Points, in no order, along strands that fork and pass close to each other.
Points whose rows are less than 71.3 apart are linked; no others are. Some points are linked to none.
totum: [-28 -25  17 -22  -8 -19  12   3 -15 -18 -17 -15  -8 -48  28  10 -15  10
   0  -9 -20]
vuru: [-25  10 -14  -6 -15  23  -5 -12 -10  -3  11   1  17   9 -18  -3   6  11
  -9   0 -23]
Nul: [ 12   8  -5  -7  13  -5 -19  -2   5 -34 -17   1  14  38   4 -27  18 -18
  19  20 -15]
molap: [  2  28 -17  11 -12  18   9  23  -3 -13  19  20 -18  -7 -13  59   1   0
  19   5  25]
nune: [-22  17   8 -19 -25   5   9   9 -21  -1 -28 -20  14 -17  -2 -22  -7  -4
  18 -18  -5]
mobip: [-12  -7  16  10   9  15  16   5  13  20 -24 -24 -27 -19  12  -4 -13  -7
   2  -9   8]
Tivun: [ 16 -10  -2   2  15 -27   6  -8 -27  -3  13  24 -12 -17  18  -3 -38  17
   9   5 -19]
mapa: [ 27 -13   7   5  -4 -10  17  -1 -11   1  15  19  33  11   0   2   1   7
   9   4 -14]
Zav: [-12 -30  13   1  -1 -26  -6  -8  -2 -11   2  10  -6 -33  24  -6 -20   6
   4  12 -31]
zif: [ 11   7  15  10 -13   6   6   9  -6  15  -2  -6  19 -17  -1 -14  44 -14
  -7   1  18]
ter: [-28 -10 -14 -10  27  -6  -9  19  -7  14  11  42  35   8 -20 -12 -20  -8
  -7  17 -10]
falif: [ 29  10  -1  14 -16  29   9   6  24   1  40  -7  -1  19 -22   6  10  12
  -2  10  13]
damo: [-12 -11  10  17  10 -25   5  -3   8 -47   4 -26  -6   1  16  -7 -13   2
  27  17  -6]
Ruso: [ 23  -2 -13 -18 -13   8  -6   4  19  -3  38 -15 -14  10 -20   6   5  29
 -29  13  -1]
sobi: [-34 -16   4  -9  -3   2 -16  -5  11 -19  -7  -5  14   0  -6 -12  20   1
  -6  10 -35]
tuze: [  8   3   9  12   8   5   4   9 -13  43  15  13  23 -20   7 -14   8 -11
 -29   8  37]
Pudus: [ 14  31 -17 -14  12  16   4  -2 -50  21   3  17 -19   0  -2  40  -5  -3
  -2  11  21]
Kap: [-34   1   2 -15 -24   1  24 -12  -4  -5 -24 -53 -12 -34   6 -10 -17  -2
  16 -31  -6]
sopa: [  0  -6 -14 -17  -2 -23  11   5 -22  -4   1 -10 -24   2 -28  31 -37  -8
   4 -18 -27]
nuza: [ 15  -7  18  -9 -11  -1  10   1 -22  21  34  31  40  18  -9 -18 -27  21
   3   0  10]
kalav: [-35  23 -41  -3   5   8   1   6 -32  -9 -22   6   5   7  12  19  23  28
 -16 -17  18]
deva: [ -7  -6  18  13  28   9 -13 -19 -10   9 -24   7 -24  24  -2 -18 -31  -2
 -15 -10 -16]
sim: [  1  -4  15 -13  16  -2 -13 -15   4 -33 -37 -21 -20  15  22 -40  15 -12
  -1  12  -8]
dumu: [ 13 -27  15  22  -7 -19  22   5  36 -16   6  -7   8 -14   3  22  33  10
   3  -3  11]
did: [ 41  30   3 -20 -14   7   9   3 -22  10   2  -6 -13   2  -3  37  -6   4
   4   2  34]
tusa: [  5 -27   9   6   2 -21  15  15  49 -31  13 -22  -5   0 -18  -3  11   3
 -15 -22   7]
Nit: [-31  -4  21  19  20  -4  15  11   6 -67 -11 -34 -14 -16   3   3  -4 -32
  28  26  -3]
kefus: [ -6  -7  -7  -3  23  -9 -13   8  17   1  -8 -16  23   8   5   1  32   0
  -2  35  10]
lebu: [-14  -7  11  19   3  -7  -7 -20 -27 -33  23  36   1   2  -9  15  -7  -3
  -2  -1 -36]
lib: [-33   4   8  -8  12  10 -19 -10   5 -14 -11 -33  10 -12   8 -15  27 -15
  -2  44  -6]
kef: [-13   3 -18 -33 -29  33  -5  13   4  37   3  25  42  14  -5   9  -1   0
  13  15 -22]
batub: [ 25   3 -18   6   3 -36  -8  -2   1  10   5  13  -4   4  -7  -9  15   0
 -12 -31  38]
zilad: [ -7 -20  28  15   1 -12  -9 -43 -23 -21  -2  13  13   9   7 -14   8  -5
  -6  -7 -20]
fotek: [ -8   1 -18  20  12  -4 -18  -1   4  23  30  43   1  -8   6  11  -5  10
  -9   6  12]
duzuf: [  8  -4  15 -25  14   5 -11   7   4 -14 -14   8 -31  19  -7 -26 -29   4
 -22  -6 -17]
fazu: [ 35  15   9 -17 -13  12  11   9   3  16  22 -28 -11 -20   1  20   9  -4
  -9  25  24]
risat: [-19  18 -19  16  -2 -23   9 -11 -15   5 -20 -28  -8 -27  27 -13  -8   0
  30  -8  16]
rinu: [  5  23  -3  32   8  34 -17 -10  -3  -2  34  16 -10  18  -6 -34  -8  19
  -2   9  -4]
lino: [-32   3 -21  11  -1 -14   3 -24  -2  17 -24 -46 -14 -36   0 -30  -5 -12
  16 -15 -10]
Tebiv: [ 23  -4 -10   3  17  15  12  22  21   0 -13 -25  12  21 -34  -6  15 -32
   6  15 -20]
kidi: [  1 -44  17 -26  -6  -5  12  -9  28  -1 -11 -18 -18   0 -13  23  -5  -7
 -16  -6 -40]
pana: [  2 -10  -7  16   3  16  14  30  37 -10  -1 -17   9  22 -28 -15  15  -7
 -10 -15   6]
ven: [-25  -1  15   9  26  -4 -36 -28  15 -16 -31  -7 -18   3  39 -17   9 -11
   1  16   7]
foz: [  5 -30  18  15  -1 -46   5  -8   9 -14 -15  15  21 -16  11  40  31 -14
  14   1  13]
fufer: [ 26   2  -9 -36 -37   2  23  15  -6  17  44  17  32  13  -6  -5 -22  27
  -1   5  16]
Zof: [ -8  18   0  30  13   8 -25   5  33 -20   1  18 -24   6   3 -52 -20   2
   9 -20  -3]
gafem: [ 34  -5  -1  -9   7   6   3  25  12  -7  -9  13  29  22  -3 -31  23 -32
  16  25 -13]
subaz: [ -1 -23  26  19  -2 -14 -10 -23   6  -2  -4  33  -6 -10  16  37   9 -14
   7   3  -8]
lobu: [-11 -27  18   9  -7 -11   2   0  -2 -21  16  36  15  15 -22  33 -17  -1
 -12 -23 -13]
vug: [ 13 -14  -8 -38  -6 -39   1   0 -16  16  -3  -6  -1 -15 -27   6 -10 -19
 -11 -26 -12]
Bidi: [ 15 -14 -11   5  13 -13  12   5 -10  10  21 -17 -21  -9  -5  11 -33   7
  12   6 -15]
teper: [ 27  -2 -14 -31 -14  -8  12  32  11  14   6   1  15   1   4  19 -14  23
   3  11  10]
laga: [ 10  13 -10 -21 -33  -9  10  11   1  21   8   0  23 -31   0  13  30 -10
  17   2   5]
Gog: [ -2 -12  32 -17  -2   6   4  15  16  -9 -14 -18 -26 -11  -6 -12 -21   3
 -14 -21  -1]
zak: [-34  31 -32  21  24   9  -5  -6 -20  22 -20 -24  13   6   0   6  15   7
  -6  -2  26]
kilat: [  5 -20  30  -8 -18  -5   8  10  18  -7  13   2   1  12 -29  27 -21 -20
  -7 -14 -26]
Vifuz: [ 23   3  22  25  17  -1   9   8 -19  33  -3   2  -7 -10  20 -11  -8  15
 -21 -13  29]
rula: [  5  -7   1  -8   3  21  -5  21  16  13   4  53  -4  12 -26   5  -9 -32
 -19 -20   6]
Mugir: [ 10  21 -22 -13   4  -2  -3   8 -34  -8   1  31 -33  -7   8  21 -16  19
  -5 -23  22]
Voda: [ 29 -10   7 -29 -14 -11   3  -7  19  -2  11 -38  -8  -4   1  16  18  21
 -15  16  13]
sula: [ 13  41 -20  21  -4  35  -5  -3  -8  18  10  33 -19  11   9 -27 -11  13
  -7 -22   6]
pel: [  0 -12   5  11   4  -3 -14 -33  -2  -8 -20  -6 -22   7  15  44  13 -29
  22   8 -20]
Vafep: [-13  15 -14  10  -8  14  -9 -35 -22   4  -6  -1  -5   6   6  23  16  -5
  12   9 -19]
boso: [ -9 -16   9  42  16   9 -14 -27 -11  -6 -14  26  -9  15  11 -11   3   2
 -18 -18 -21]
tuf: [  3   9  21  27  22   4 -14  -3  27  10 -10 -12 -10  15   5 -50 -30  -9
  14  -6  13]
siba: [ -4  -2 -24  -6 -19  17   7   8   9  43   6   0  39 -10  -5  -4  27  -7
   1  19 -16]
Puzos: [-14  15   7   6  -8  15  -4 -23  14  28 -22 -45 -25  -7  27  19 -10  -7
  16  12  15]
Girav: [ 27  -1   2  26   8 -17  -2 -19  -5  15 -16  -7 -14  -5  14 -26   9  -4
  -5 -30  27]
gak: [ -6  -7 -17  27  12 -35  -8 -20  -3  -8  -4 -18 -10  -8  15  -3   6   0
  18   9   3]
Miv: [-12   0 -34 -42 -29  12   4  18  14  15  31  30  38  31  -6  -5  -3  15
   2  16  12]
sodu: [-19   3 -19 -11  12   5  -4  26  22 -10  -5  -2  -4 -12  22  18  17  14
  -6  36   1]
zun: [  0  14   8 -22 -25  17  20  11 -36   6 -26  -3  42   6  10 -20  14  11
  13 -11 -17]
zegi: [ 19   2  11 -14  -3 -22  -1  -5 -28   0  10   8   5  -9 -19   1   5 -12
 -18 -29  22]
kufi: [  1  21 -20   9  16   8 -31 -15   5 -22   9  -4 -27   8   2 -37   1   5
  -4  -4 -12]
zasur: [  1 -12 -30 -35 -15  13  13  30  22   6  -2   6  -6  -3  11   5   5  27
  -9  13 -18]
Nis: [-17  29  -3   3  -4  12 -14 -16   9  27  -2 -29   3  -3  -4  20   7   1
  -3   6  32]
vulag: [-12  24  -8 -18  -4  25  18  22 -34 -14 -11  23   1   9   1  26  -7  27
  -8 -16  15]
mida: [ 21   8   6   3  -9  32  -8  17  27   9   7  26  -6  19 -21  16  10 -14
  -1   3  -5]
nev: [ -3  14  23  12  18 -12  -9  -7  18  13 -11 -32 -15   8  -5 -35  -6  -1
  -9 -22  40]
buf: [ -1  -6   7  42   9   1  -1 -13 -22 -14  22  29  30  13  -2   5  -9  11
  21  13 -11]

A fork is a point with three links. Follow the links from the first point to the second and name the forks in between, in order.
gafem; duzuf: fufer lebu
Gog; tuze: lebu fufer
Girav; Nul: fufer
totum; zak: Girav fufer lebu
rula; mapa: lebu
batub; Vafep: Girav fufer

Follow the links from the first point to the second, and from the first to the third. Name the last point that the two ways share.
sopa; gafem; sula: Girav
kidi; Zof; Vafep: fufer
siba; kilat; Voda: lebu
kalav; zif; Vafep: fufer

Name the points in between on the shortest way along the links from the first point to the second, in order.
Pudus; dumu: Mugir vulag kalav zak Nis Puzos mobip Gog duzuf deva boso zilad lebu buf mapa nuza fufer teper zasur sodu kefus lib sobi vuru Vafep pel subaz foz
rinu; Gog: kufi Zof tuf nev Girav Vifuz tuze zif laga siba kef Miv fufer nuza mapa buf lebu zilad boso deva duzuf
laga; totum: zif tuze Vifuz Girav batub zegi vug sopa Bidi Tivun Zav
rula; Nis: mida falif Ruso Voda fazu did Pudus Mugir vulag kalav zak
